A landscape with many valleys, sampled at points; each row gives a point and its height.
A ball rolls from a point to the lowest of its 6 nearest points, and stops where none of them is lower. Distance is the straight distance between rows; heights are no part of it.
Q_446 h=33.1:   0  21 -15  14  22  10 -14   1 -13  17 -13  -4  24 -48 -25 -33   7 -24   6  41  -5   3  31  -5  24   9  -4   3   1  31   4  13 -11 -17   2 -28 -23 -31 -31   2 -15   9   6  32   3
Q_86 h=61.8:  -1  12  12  -1 -27 -18  31 -14 -50   4   9  39 -42  11  11   4 -26  29 -15 -12 -20  -5 -32  52  41  15  11   4   8 -18  16 -33 -11  -3 -17  60  31  56   3 -30  20 -11  40  33  -7
Q_830 h=50.2:  -1 -19  -8   4  -1 -13  -8 -19   2  21  -2   8   1  -2  -3 -20 -10  -2  -5 -16 -19   8  -3   0  29  12 -13   6   5  -3 -16   5   9  15 -14  28  -3  -7 -10 -28  27 -23 -23  20 -21
Q_863 h=45.6:   2  14  16 -13  -8 -19   4   1   4   6  -4   2 -32 -11   8  17 -15   4 -26 -12 -10   4 -16  27 -17   9  13  11  -8 -13   3   1   6  -1 -10  28  31  26   5 -19  15   6  15  -2   6
Q_161 h=52.7:  -6 -11  -7  -6 -12 -25   8 -34  16  22   6  31 -15   1   5 -10 -22   1 -17  -6 -13  13 -25  22   9  21  -2  10   3 -24   5  -1   5  16 -27  51  28  27  -5 -29  28 -12  -4  15  -7
Q_357 h=58.0:  18 -21  46  15  -8  15  32  23   1 -33  33 -14   0  55  27  37  14  28  19 -18  39  -5  -8 -22 -12 -45 -10 -17  -6 -17  19   1 -23 -19  32 -41 -12  11  23   4 -25 -10  12 -36   3
Q_365 h=47.1:  -4 -33  11 -21  13   1 -15 -24  18  14  13 -12  -4  17  13  -1   8   0   9 -31   4  13 -14 -23 -17  15 -16  -3   6 -18 -18   5   7  18  -2   9   1 -15  17  -4   7 -11 -46  -4 -18
Q_942 h=40.1: -22  33 -15 -48  10  33 -63 -10  64 -16 -42 -20  19 -32   0 -20  11 -30 -43  14   8 -14  -7  -1 -59  27   2  16  -2  -7  -6  10  40  28 -17   2  15 -26   7  28   5  57 -44 -23  16
Q_907 h=51.2:  19  48 -15  18 -19  18  16  25 -27   8  -9  13   7 -29 -13  -2  13  24 -14  37 -32 -20  14   8  36   6  11   3   0  47  20  15   5  -8  16 -26 -10   4 -34  28   5   0  30  13  11
Q_508 h=79.8:   9   3   4   7  -4  34  13  17   8 -21 -11 -23   7   5  18  16  28   4  12 -10 -12  -9  12 -34 -13   0   0 -11   3   8 -30 -14  15  -7  14 -30 -14  -8  14  41 -12   0  -1 -23  -2
Q_175 h=44.7:   0   9   0 -14 -12 -43  15 -15 -14  14   5  23 -16 -21 -15 -16 -28  18 -16  15  -8  12 -19  61  20   5  12  27  -9 -17  12   2   4  15 -35  58  41  23 -16 -32  35   1  14  33  10
Q_864 h=24.1:  -5  19 -20 -11  -7 -26  -4 -18  14  14 -11  -7  16 -53 -17 -32 -18  -7 -30  31   0   8  -4  33   6  13  21  26 -10  -1   8   9   0  12 -16  23  17   2 -26 -25  39  19  -6  23  23
Q_189 h=63.1:  12 -49  25  18  -1   9  13  22  24 -30  49 -25   6  47  33  23  12  11  26 -14  47   7  -2 -26 -16 -37  -9  -4 -11 -38   5  14 -13 -16  21 -39 -28  -4  22  -1 -42  -4 -12 -31   0
Q_338 h=55.1:   5 -13  12 -11  -8 -22  15 -21 -42   5   5  26 -43  33  14  23 -28   8  -1 -24 -24  -1 -27  22  37  16  -5 -14   9 -15  -4 -23  -7  -4  -9  50  15  53  16 -36  29 -33  19  19 -42
Q_811 h=21.6:  -8 -21 -18  23  26  12 -24   6   5  -7  11 -33  68   8  -2  -8  21 -38  26  27  39   8  42 -62 -34 -35 -11   1  -7  22  -2  -6 -19   1  25 -60 -41 -58   5  36 -58 -12 -12 -13  13
Q_687 h=29.4: -18  30   1 -11 -21  -9  -3 -10 -11  -1 -11  15 -41  -6   2  31  -7  11 -43 -16  -2  -1 -39  35 -35  20  32  -7   6 -31   4 -17  20   0  -8  52  39  55  42  -3   9  29  29 -24  17
Q_53 h=34.8:   7  15 -24  28   6  18  14 -12 -33   4  -9  17  15  16  -5  14  33   1  32   0 -40 -15  29 -17  52   0 -17 -13   6  40 -28 -22 -11 -27  22 -21 -38 -15 -20   0   2 -31  11  23 -24
Q_685 h=41.6:  -1 -51  18 -17  15  -5  -8  -3  36   0  23 -22 -25  13  15   7  -8   0   8 -35  12  17 -14 -18 -48   1   5  -2   3 -43 -22   3  16  14  -4  21   8   4  36  -4 -14  -6 -36 -32  -2
Q_806 h=63.0:  10 -15  13  22   3  -8  17  38  20 -18  31 -31  39   4  17  -6  16  13  16  34  61  11   5 -35 -20 -51 -16  -4 -12  -7  26  15 -11  -8  13 -47 -26 -23   5   8 -41  15  16 -26  17
Q_716 h=21.5:  18   3  21  10 -13  29  34  20 -23 -36 -14   9 -12  33  14  44  24  21  11 -25 -25 -27   4 -15  -9 -11  -3 -17  -1   4  -7 -23   7 -15  31 -28   0  12  14  43  -1 -20  20 -23  -4
Q_408 h=31.1: -18  29 -41 -12  22  16 -25 -23 -13  -4 -26   7  22 -32 -34 -25  15 -35 -11  26 -22 -11  36   5  35  28  -4   0  -8  53 -14   0  10   1 -16  -2  -8 -29 -28 -17  14  -8 -16  17 -31
Q_119 h=54.2:   5  37  -4   1 -25  24  18   2 -42 -11 -32  14 -54  14  10  41  26  -2   0 -23 -40 -28 -10  23  28  12  13  -9  13  11 -11 -28  15  -5   8  26   8  42   9  20  17 -16  31  -5 -18
Q_825 h=29.1:   3   1  -5  21  19  -5  10  14 -13   4  -3 -23  41  -1 -29 -23   8 -14  35  42  28  12  35 -17  -1 -28 -10  -8   2  39  19   9 -22 -22  27 -56 -36 -57 -10  16 -36   5  25   5  13
Q_35 h=41.0: -26 -15 -13 -30  23   2 -41 -10  61  24  -5 -37  27 -30  -5 -48   2 -29 -12  -8  30   7   6 -26 -47   5   4   2   6 -19  -7  15  28  31   3  16   3 -44  11   2   2  20 -46  -7   4
Q_484 h=37.0:  -7 -19  47 -12   3 -53   3 -10  23  12  23   7 -35  15   9  10 -50  28  -8 -17  32  22 -30  50 -30   3  24  -1  14 -36   9  18  -2  11 -22  59  35  52  22 -31 -12  16 -15 -10  12
Q_109 h=51.3: -20  12  -5 -20 -32 -19  -9 -42 -29  11  -7  32 -49  32   8  14  -5  18 -20 -32 -16  -5 -42  31  14  23  -9 -12  14 -19  -7 -23   3  24 -16  76  26  53  25 -30  34  -6  10   4 -40
Q_148 h=24.7: -15  12  25   3  -6  -8   2  13   8 -16  -4 -16 -31 -18  -1  22 -33  20 -37  -8  18  14 -11  44 -45   2  37   7 -11 -40  21   5   8   1  -7  20  33  31  26  14 -11  27  24 -25  31
Q_898 h=26.5:  -2  13 -21  11  16  -8  -3 -15 -16  19  -2  25  28 -26 -18 -35  -8 -17  12  18 -23  10  30   7  58   9  -8   8   9  36 -15   1 -22   5   3   9 -25 -16 -35 -24  21  -7   4  37 -18
Q_580 h=55.8:  -1 -30  19   7   3   2   3  -5   1   1   8  -7  -5  30  16  13  13   0  15 -29   1   6  -2 -33  -9   1 -12  -7  10 -18 -15  -8   7   3   4  -9  -5  -1   3  21 -11 -21 -12 -10 -15
Q_592 h=54.3:  17 -14  16   7 -17  28  38  18 -12 -49  -3 -10  -7  48  46  46  31  30  20 -13   6 -23  -9 -10 -25 -33   0 -13  -2 -15  15 -18  -7 -12  33 -42  -9  11  33  40 -12  -8  13 -38   2
Q_24 h=26.6:  -1 -17 -16  29  18 -17  17  -1 -40  19  10  22  31  18 -22 -25 -17   1  25  24 -18  19  23  -2  67 -27 -29  14  12  19   6  -8 -44  11  -7 -19 -19 -21 -38 -31  -5 -29   7  42 -15
Q_894 h=46.1: -18 -17  -9 -23 -10 -33  -3 -48   0  16  -2  23 -22  21   9  -3 -20   9 -16 -26 -12  12 -44  17   8  28 -14   5  17 -16 -11 -13   5  23 -23  68  30  30  14 -32  23  -4 -13  14 -29
Q_316 h=62.5: -24  58 -43 -17  -4  38 -50 -16 -12 -13 -40   9 -16 -36 -23 -10  38 -22 -39  21 -32 -39   6  43   7  44  22  21  -8  29 -14  -2  32  -9 -17   4  22  -5 -25  13  42  21 -17   5  -3
Q_167 h=1.6:   8  31 -19  32  11  19  14  20 -31  -2 -10  -1  35 -12 -33  -6  14   2  38  55   0 -10  39 -21  35 -13  -8 -16  -2  65   9  -7 -21 -24  21 -49 -41 -19 -29  20 -14  -4  16  11  -5
Q_332 h=42.9:  -1   5  -8   6  -9 -16  12 -20 -27  10   3  21   6  -6   7 -21 -12   6   0   7 -24  11 -10  19  51  10  -2  24  10  10  -1 -13  -9   7 -13  26   7   6 -25 -31  31 -27  -2  46 -10
Q_505 h=46.8:  -6   7  -4 -27   6  40 -35   9  50 -21 -38 -32  22 -39  13 -20  15 -32  -7  -3  -3 -14  15 -29 -43   9  10   4 -13 -20 -15  -4  32  24   4  -5   3 -32  10  40  -4  29 -38 -21   6
Q_892 h=37.7: -11   2 -12 -17   2  -4 -18 -16  24  18 -16 -12  -7 -31  -3 -13 -11  -9 -24   6   2   8  -2   9 -17  10   5   8   4 -11  -2  11  11  17 -20  14  25   3   2   1  21  10 -13   3   6
Q_232 h=64.9:  -6 -16  -9   7  18  16 -26   0  27   7 -12 -31  36  -7   6  -7  15 -23  15   6   7  -8  27 -50 -35  -8   2  -2   2  -7 -18  -9   7   4   6 -29 -23 -48   2  34 -27   4 -29 -17  -1
Q_922 h=51.0:  10 -16  17  -2  -7   1   7 -16 -15   3   8   9 -41  37  13  36  -9   3   8 -44 -14 -12 -16  -5  16   8 -10 -14  11  -9 -15 -22  -2  -1   3  24   4  36  14 -10   3 -24  10  -9 -18
Q_662 h=54.5:   5 -35  27   4  -5 -28   8  -6 -32  11  24  27 -27  47  19  18 -30  27  27 -38 -19  -2 -19  13  37 -11 -19  -8  19 -14 -19 -20 -21  13  -6  28 -10  42   5 -45  11 -46   4  17 -20
Q_417 h=45.2: -15  -3 -17  -1   9  10  -3 -16  -2  12  -6   5  32   4  -9  -4  21 -35  12   4 -11  -7  39 -36  18  14  -2 -14   5  38 -33 -13   2 -12  -1 -29 -35 -41 -13   7 -11 -10 -19   3 -17
Q_818 h=40.7:  16   1 -16  27  15  11  19  15 -18  12  -4  -1  18  -4 -11   2   5   0  12  15  -7   1  20 -20  18  -4  -3  -7 -11  31  -5  -3 -10 -16   7 -34 -24 -31 -18   4 -12  -7   7   6   7
Q_372 h=36.4:  -7  47 -21 -23   2  22 -17   8  22  -5 -28  -6   7 -69 -22 -22   4 -10 -32  31 -10 -16   7   8 -13  17  30  32 -16   6  28  17  21  15 -11  -3  16 -14 -29  12  11  36  -1   7  31
Q_640 h=52.1:  19 -23  32   6 -20  20  19  17 -26 -56  27   3 -16  73  34  53  11  19  36 -39  -4 -19 -23 -21 -12 -32  -2 -29  -4 -16  -1 -23  -7 -35  43 -22 -24  42  30  13 -31 -29  16 -31 -12
Q_701 h=51.6:  10 -47  18  38   9 -22  19   6 -16   4  41  27  -4  52   8  18 -18  12  47 -18   6   2  -2 -12  53 -23 -35  -1  19  -7  -7  -3 -31 -13  10 -21 -16   8 -10 -35 -10 -27  13  23 -14
Q_541 h=22.9: -10 -11 -22  27  36  -2  -2 -12 -26   7   2  -2  40  13 -30   3   8 -34  31  25   1   4  45 -47  30  -7 -22  -6   7  48 -16 -13 -25  -9  13 -29 -52 -49 -20  11 -27 -34 -17  17 -27
Q_658 h=77.3:  15  -7  -9   7  -2  29  -2  19  -1 -17 -17 -18  39  19  13   5  35   9  19   4   4 -17  22 -45 -21 -17 -14 -17   5  13 -12  -3   4  -8  30 -50 -23 -38   2  28 -27  -5   1 -17   2
Q_725 h=28.5:  11 -49  49  -2   4 -37  13  10  18 -12  36   5 -38  31  15  16 -43  14   9 -25  39  29 -19  43  -7 -20  15  -9  -9 -32  13  26 -16   5  -7  16  14  36  16 -18 -13  -9  -5  -7  13
Q_729 h=35.0:   8  27  24   7 -32 -10  33  11 -48  -7  -7  13 -47  17   5  40 -13  37  -7 -21   0 -20 -18  47  -1   1  18  -9 -12  -1  41  -5  -7 -16  14  27  17  61  15   5  12   1  55  -5  12
Q_540 h=59.2:  20 -43  23   8   6 -25  15   2   6  27  27   9  -3  14   4  -8 -24   5   1 -17   7  12 -20  -1  19  -8  -6   6  13 -22   2  13 -16  -1  -5  20   9  11 -12 -18  -4 -11 -12  20  -7
Q_284 h=49.0:   6 -30   9  -4  15 -11   0   9  17  14  20 -14  -6  14  -2  -9 -10  -4   5 -14  16  16  -8 -21 -22 -15   5  -9  -3 -19 -10  16   8   7  -9   3  -2  -7   6  -6  -6 -13 -19  -6  -3
Q_960 h=50.4: -25  24 -37 -35  -6  -2 -22 -31  -4   1 -20  16 -17 -16 -14 -17  16 -15 -34  -9 -18  -8 -21  22   8  28  -5  17  -8   9 -10  -7  23  16 -29  33  27  16  -9 -14  43   2 -16  11 -15
Q_258 h=14.4:  22  17   6  18 -25 -14  41  20 -41 -14   6  13 -26  10  -7  25  -4  28   7  -8  -8 -13 -11  11  35 -26  -8  -7   3   4  29  10 -20 -17  15  -9   9  31  -3   4   9  -9  41  -1  11
Q_150 h=36.8:   0   0   0 -10  -7  23  13  23  18 -26 -11 -24   0  -9  25   4   8  24 -10 -11   9   2   4  -9 -42 -10  28   1  -9 -23   8  12  14  -5  -4 -20  13  -3  18  37 -19  15   5 -25  24
Q_627 h=48.6:  15 -27  20  26   2 -11  23  12 -11 -13  27   6   2  35  20  18  10  29  20  -8  23   1  -3 -21   1 -21  -9 -16   4 -12   1   1  -7 -21  17 -44 -14   6   4   6 -16 -16   8 -20   3
Q_273 h=40.9: -15 -12 -16 -32  21 -28 -31  -3  48  35   0   1  15 -39 -18 -45 -12 -12 -12  16  18   5 -10  10 -21  11  -9  12   4 -11  -4  22  16  23 -20  36  25 -23  -7 -16  25  30 -27   6   2
Q_583 h=47.3:  14 -16  15   6  17  17 -10  28  26 -15   7 -22  23 -12  27 -14  18   0   7   9  22  12  15 -19 -26 -21   3   4 -16 -13   6  13   1   4   9 -29 -10 -31  16  30 -31  17 -10 -27  26
Q_278 h=55.3:  -6  19 -16 -11   9   8 -31 -11  23   5 -17 -19  27 -32 -15 -24  15 -32 -10  14   0   1  24 -22 -15  21   7   2  -5  17 -11  16  17  15  -4 -10  -8 -35 -14   8   0   9 -15  -2   8
Q_219 h=32.4: -13 -35 -18  27  34 -11 -20   1   3   3  10 -20  43   2 -30 -23  12 -42  35  37  26  15  26 -60  -4 -24 -27   2   3  28 -15   0 -25  -9   8 -38 -43 -57  -9  17 -49 -25 -19   4   5
Q_134 h=55.6:  14   0  14  32  -4  -5  24  24   4   0  19 -11   1  24   9   8   6  22  16   0  15  14  -3 -18   1 -38  -9  -9   3  -7  17  18 -16 -20   2 -35  -4  -3  -4  -7 -12   3  20  -3  19
Q_966 h=48.5:  -8 -17  12  -5  22 -17 -18  11  39  18  15 -30  16 -21  -9 -40  -5  -5  -4   5  28  23   4  -5 -32 -18  -4  18  -8 -26   8  26   8  -4 -19   0   9 -31   3 -14  -4  16 -17  -1  21
Q_310 h=45.0:  20 -16  -6  12  -6  -2  12   0 -30  11  18  26  -3  23  -3   8   8  12  27 -15 -37  -7   4  -3  46   5 -16 -12   8   0 -15 -20  -6  -4  11  -2 -11  10 -14 -16  10 -30   4  21 -19
Q_574 h=57.6:   8 -53  17  21  10  -6   4  -7  25   7  41 -16  13  35  10  -5   0   4  20 -12  31  11  -3 -30 -22 -25 -13  -1  -1 -33  -6  16 -12 -19   8 -23 -19 -20  13   1 -36 -12 -21 -11  -9
Q_380 h=45.8:   4 -15  23  -7 -12 -29   3 -22  -9  12  11  19 -45  16   2  19 -24   9  -5 -19  -2  11 -30  20  -4  13 -10  -6   4 -16  -6  -8  -2  13 -16  47  27  44  24 -26  12 -11   5   5 -19
Q_75 h=11.1:   9  25  16  -3 -12  16  20  11 -11 -16 -14   3 -29   3   6  24   5   8 -25 -11 -16  -3 -10  11 -38   5  27   3   4 -16   5 -13  11   0  -4  11  12  25  24  35  -5  15  27 -17  29
Q_990 h=22.3:  19  11  -4  42 -12   3  32  13 -37   2  19  20  14  12 -12   0  10  13  34  15 -12  -8   9  -8  56 -25 -24 -13   3  21  18  -5 -28 -18  24 -48 -23   2 -20  -5  -6 -15  32  13 -11
Q_103 h=33.4: -13   1   6 -26  -4 -22 -20  -4  40   9 -10 -23 -13 -45 -18  -6 -23   9 -23   6  15   8 -13  18 -40  22  18  27 -14 -19  23  24  11  21 -29  22  34   2   3   5  14  35  -8   6  16
Q_254 h=42.7: -21   5   0 -23  -4 -11 -12 -24  24   3  -1  14 -24   9   0  13   3  -9 -13 -25 -11   5 -20   1 -30  32   1  -6   2 -21 -17  -1  20  11 -13  46  34  10  20 -10  14   6  -7  -8 -22
Q_944 h=37.1:  13  -9  26   0  -8 -33  35  14 -12   8  27   7 -37   6  13  19 -41  19  -6 -13  14  14 -21  34   5  -3  19   4   2 -20  22  10 -16 -15  -7  28  20  44   6 -30  -9   3  29  -2  11
Q_117 h=43.1:  -9  10  -2  -5  21  15 -22   9  31   3 -13 -33  48 -30 -14 -25   1 -22  -4  22  16  10  29 -32 -33  -5   5   7 -10  20   4   8  -7  10  10 -22 -12 -56 -11  15 -16  17 -14  -4  19
Q_578 h=44.3:   3  31  -3   0  -4   4   5  29  -1  13 -11  -2  -6 -36 -15 -15  -2   2 -20  20   8  -9   6  24   5   6  25  20 -14  14  30  25   9   2  -7  -9   6   5 -24  16   9  10  28  17  31
Q_499 h=71.6:  -2  38 -15  -7  -1  47 -11  -6  -8   8 -25  -1   6 -25  -9  -1  20 -18  -5   6 -16 -21  34 -13  -8  24   7   0 -11  33  -9  -6  17   2   4 -24 -19 -16  -4  23   5   9  -4   1  -2
Q_54 h=52.0:  16   9  15  27  -7  11  26  25 -11  -7   8  -2  16  14  12   6  14  16   9   0   4  -3   7 -29   8 -33 -24 -10   0  22   7   2 -14 -23  19 -49 -18  -8   2  20 -18  -7  16 -12  -5
Q_174 h=53.2:  18  -9  27  17 -29  24  32  17  -5 -51   7  -1 -15  61  43  63  12  31  20 -19  23 -26 -10   9 -19 -35  14 -18  -1 -18  17 -10 -10 -24  36 -26   3  42  42  27 -29  -7  36 -45  -4
Q_900 h=37.5:  -8  14  12 -21 -22 -33  -2 -16 -13   4  -2  19 -30  -7  -6  12 -45  16 -26  -6   3  13 -35  41 -11  20  14   5   1 -20  12   0  -5   4 -25  72  39  51  21 -19  15  12  13  10   4
Q_77 h=45.9:  11 -34  29   1   3  -5   3  -6   8  -2   9  -3 -35  46  24  34 -20  11  15 -44   7  11 -17  -6 -21 -16   3 -14   4 -25  -8 -10  -8  -4  22  14   8  33  24  -1 -22 -15 -11 -18  -5
Q_349 h=59.4: -19  43 -36 -23 -24  16  -1 -17 -33  -6 -30  21 -53 -11 -12   9  17 -11 -26  -6 -41 -17 -24  46  33  36   6  -1  -3  21 -15 -22  24   5 -17  38  34  40  -7  -9  36   7   7  12 -13
Q_775 h=44.8:  11  40 -20  32  -1  36   3   5 -35 -17 -30  19  21  -1  -3  20  53  -6  25  17 -43 -45  35 -30  41  12  -8 -30   4  52 -33 -27   0 -22  33 -35 -47 -10 -19  25   0 -19  10   4 -24
Q_882 h=49.9:  10 -54  34  23  -9  -6  15  -4  -3  -9  45  18 -20  53  24  16 -21  14  36 -28   6   6 -13  -5  22 -28 -14 -13   7 -28  -8  -1 -23  -3  14  -9  -7  21  10 -13  -6 -38 -18  -5 -10
Q_674 h=23.0:  -2  12 -37  19  26  -2   3 -18 -30   9   8  22  36  -5 -30  -8  10 -31  20  31 -15   8  50 -21  56  10 -12  -8  18  62 -22 -13 -34  -7   5 -21 -40 -31 -27  -7  -6 -32  17  39 -31
Q_572 h=43.0:   9  12  -3  -1  -4 -24  17 -11 -13  22   5  13  11 -29  -9 -15 -12   4  -8   6  -7  16  -2  13  49   6  -2  17   3   1   5  -1  -3   8 -12  16  -3  -3 -17 -16  23  -2  10  19   3
Q_94 h=58.8:   9 -28  16   6  -8 -34  17  -5 -20  12  19  22 -24  19   8   2 -44  29   0 -11  -5  15 -15  37  32  -7 -11   9  -3  -8  17   2 -14   8 -19  42  12  38  -4 -35  22 -17  11  27 -11
Q_127 h=35.2:   7 -24  -2  -1  21 -13  -5 -14  11  32   1  -3  27 -26 -28 -29  -6 -18   2   5 -10  12  13 -11  33  -3  -7   5   5   5  -6   4 -14   4 -16   2 -19 -31 -24 -23   3 -14 -14  27   1
Q_903 h=59.6: -28  21 -30 -22 -15 -15 -21 -32 -11   7  -7  34  -8 -18 -13 -26   5 -10 -17   1 -20  10 -15  43  36  50  -4  10   3   8   1  -9  10  25 -31  47  22   3 -35 -38  53  -5 -25  28 -27
Q_343 h=51.9:   8  -7   8  14 -24  -4  35   0 -48   0  11  39 -43  42  27  36   0  14  20 -32 -32 -26 -13  -7  47  -4 -10  -4   5  -5  -5 -26  -9 -27  18   5   0  37   5 -17  10 -48  11  10 -22
Q_600 h=54.4:  12  21 -17  -7  11  41  -9  27  18 -18 -30 -32  53 -27  12  -5  18 -13   7  22   8  -2  28 -26 -35 -11  22  -6 -15  21   7  -2  19   5  26 -45 -14 -37  -5  53 -20  23  -9 -15  17
Q_794 h=51.5:   1 -23   4  17  29 -33 -12  16   2  34  25 -17  38 -20 -38 -37 -11 -12   6  33  31  21  19 -20  16 -16 -13   6   9  14  10  26 -19   5 -10 -17 -20 -42 -25 -12 -27   3  -8  20  15
Q_224 h=1.8:   1  -1 -12  30  25 -15   9   2 -28  11   9  -2  45  11 -19 -11  -5 -19  34  39  12  14  29 -19  40 -22 -38   2  12  41   0   6 -42  -9   3 -48 -37 -51 -19 -10 -36 -13  12  19  -8
Q_757 h=49.3: -12  44 -19 -27   2  38 -46 -13  13  -7 -33   2  -5 -35 -15 -17  27 -34 -30  13 -17 -19   6   5  -3  39   6  11  -8  24  -5  -1  27  12 -24  -2   4 -16  -1  17  26  30 -13  -2   2
Q_443 h=12.4:   9 -14  27   6  -4 -15  13  27  15  -3  18 -16 -23   8  10  12 -26  16  -9  -7  22   8 -11  18 -40 -25  14   1 -20 -30  31  32 -13  -9  -2  -1  13  15  12  -1 -14  16   7 -16  29
Q_824 h=28.6:  -6  22   8 -26  -5  19 -13   9  28 -24 -37  -7 -11 -40  -5   7 -12  -2 -37  11  10  -3  -5  27 -75   7  24  25 -13 -31  15   5  21  14  -7   9  33  11  19  34 -19  42   8 -25  37
Q_538 h=63.2:  -2  13 -20  -9  -2  21  -5 -17  -9   7 -15   6 -17   5  -4   1  26 -18   4 -21 -33   4   0 -11   6  16  -3 -15  -6  12 -14 -18  14  -3  -8   3 -10  -6   4   1  17  -5  -6   6 -16
Q_773 h=44.6:  -3  35  -8 -27  -6  33 -17   7  16  -8 -39 -13 -10 -27 -12  10  20 -21 -25  -2 -20 -18  -1  13 -39  17   4   7  -2  -9 -12   8  39  28  -9   3   9   1  14  30  20  21  -9 -22   1
Q_294 h=34.3:  22   2  19   8 -25  -4  36  12 -22 -15  14   7 -18  28  26  25   6  27  17 -11  -2  -3 -10   2  10  -8  -9 -13   8  -3  14  -6  -4 -27  15 -26   1  28   2   5  -7 -16  22 -23  -2
Q_187 h=36.0: -13 -16  13 -25 -12  -7 -21 -19  27   3  11  -1 -21  13  13  24 -19   4 -24 -23  10  15 -33  24 -64  23  18 -14   8 -31 -26 -16  21  25  -5  59  25  29  49   0  -2  26 -12 -27   3
Q_905 h=60.4:  13 -35  25  30   9 -11  17  23  12 -10  53 -11  20  36  23   9   6  13  21  16  48  15  -8 -24   4 -45 -25  -2  -7 -16  18  24 -25 -15  15 -58 -24 -12  10 -11 -31   3   7 -27   7
Q_156 h=64.8:   6 -36   6   1   8  23  -4  20  29 -24  18 -37  26  25  30   7  17  10  15  -9  16  11  10 -42 -46 -24  -3  -5  -3 -21  -5   6  -2  -7  18 -21 -11 -20  22  29 -27  -7 -21 -21   7
Q_250 h=41.1: -22  26 -38 -30   8  -1 -47 -24  23   9 -20  10  20 -40 -21 -36   4 -28 -34  17 -13  -5   1  15  15  26  -1   6  -1  17 -20   6  21  15 -12  20  15 -23 -19 -18  37  23 -32  17  -1
Q_264 h=42.0: -37   6 -33 -43  14   0 -58 -19  66  19 -16 -12  16 -15  -8 -35   0 -38 -18  -7   5  -4 -10  -6 -26  41 -16   1  12   8 -13   9  33  30 -25  28   6 -46  -2 -20  31  28 -63  12 -10
Q_162 h=51.4: -18  42 -45 -17   1   2 -37 -24  -6  -4 -35  10   8 -62 -20 -45   7 -10 -36  46 -22  -8   1  54  39  63   9  29 -19  36   4  -5  10   8 -32  15   9  -9 -38 -30  43  30  -6  25   8
Q_537 h=34.1: -15   8  10 -23 -16  26 -22 -12  32 -18 -36 -12 -19  -8  -3  11  -1 -10 -27 -14  -1   2 -19  23 -62  35  28   6   6 -22 -19 -15  29  15 -22  42  39  28  41  21   6  40 -10 -30   3
Q_938 h=34.2:   3 -26   3  20  26  -6   3  18  -3  15  16 -25  40   8 -16 -34   0 -12  19  22  22  20  17 -29  -5 -22 -10   0   3   1  -6   8 -27   0   6 -40 -39 -36 -14  -3 -31  -5   0  -4   1
Q_331 h=22.4:   8  31   6  -5   7  29  -7  28  21 -12 -21 -26  29 -39   0 -10   3   5  -4  23   6  -6  20 -15 -37 -13  16  13  -4   7  24  18  15  -3  -3 -37   0 -32 -11  36 -14  30  12 -14  36
Q_752 h=42.1: -16 -10  -5 -25  27 -17 -28  24  51  26  -2 -40  39 -42 -20 -61 -11 -18 -12  33  26   4  11 -14 -40 -15   9  20   8 -10  14  28  17   9 -13  -7   8 -45  -3  -5  -4  24 -25   3  26
Q_546 h=37.8: -29   6 -24 -42   9  -4 -49  -2  59   6 -16 -16  19 -51 -17 -40  -4 -23 -24  10   1   0   1   1 -54  19   6  18 -11 -16   2  24  33  11 -11  14  17 -38  -2  -2  21  50 -35  -5  24
Q_604 h=52.2:   4  31 -11  -4 -16  -3  18  12 -15  -3  -6  12 -27 -32 -12  -2 -12   4 -29  -7  -4  -5  -6  28  14  10  23   8  -7   5  10   8   9  -3 -13  20  13  38 -16  -3  24   7  12   1   2
Q_893 h=29.5:  27  16   9  39 -29  -4  39  28 -33 -18   8  20 -19  32  15  24  12  42   9   9   0 -15  -2  12  29 -33 -11 -27 -11   7  28   5 -17 -35  28 -32  -7  28  -7   2   4 -10  42 -12   0
Q_756 h=50.1:  -4 -16  30   2 -21  19  14   2 -11 -32  13  -9 -27  45  31  55 -12  28  11 -33  10 -13  -7   9 -25 -13  24 -21  -2 -19  10  -9 -12 -25  28  -2  13  50  37   6 -28  -7  15 -24   3
Q_695 h=37.9:  11  27 -12  11 -16   8  17   4 -36   2  -9  25 -29  -5   2  26   4  -1  -3  -3 -28 -22 -11  15  44   9   5  -8   3  23  -4 -16   3  -3  15   1   1  19  -9   8  12  -8  31  15   5
Q_143 h=16.4: -12  14 -34  -4  15  -3 -17 -32   0  32 -17  18  37 -40 -26 -43   0 -15  -5  22  -8  17  17   2  47  11  -6   8  -3  25  -6   1 -14  13  -9  21 -10 -33 -38 -36  20   5 -12  46  -4

Call two points neighbours if one is among the 6 nearest of the other. Go from one point of each pair to the other, from neighbour to neighbour, staying as low as possible. Name the highest point that can't be avoided.
Q_716 and Q_811 | Q_294
Q_224 and Q_143 | Q_898
Q_864 and Q_75 | Q_103
Q_331 and Q_864 | Q_372
Q_167 and Q_258 | Q_990
Q_811 and Q_224 | Q_825
Q_75 and Q_443 | Q_148
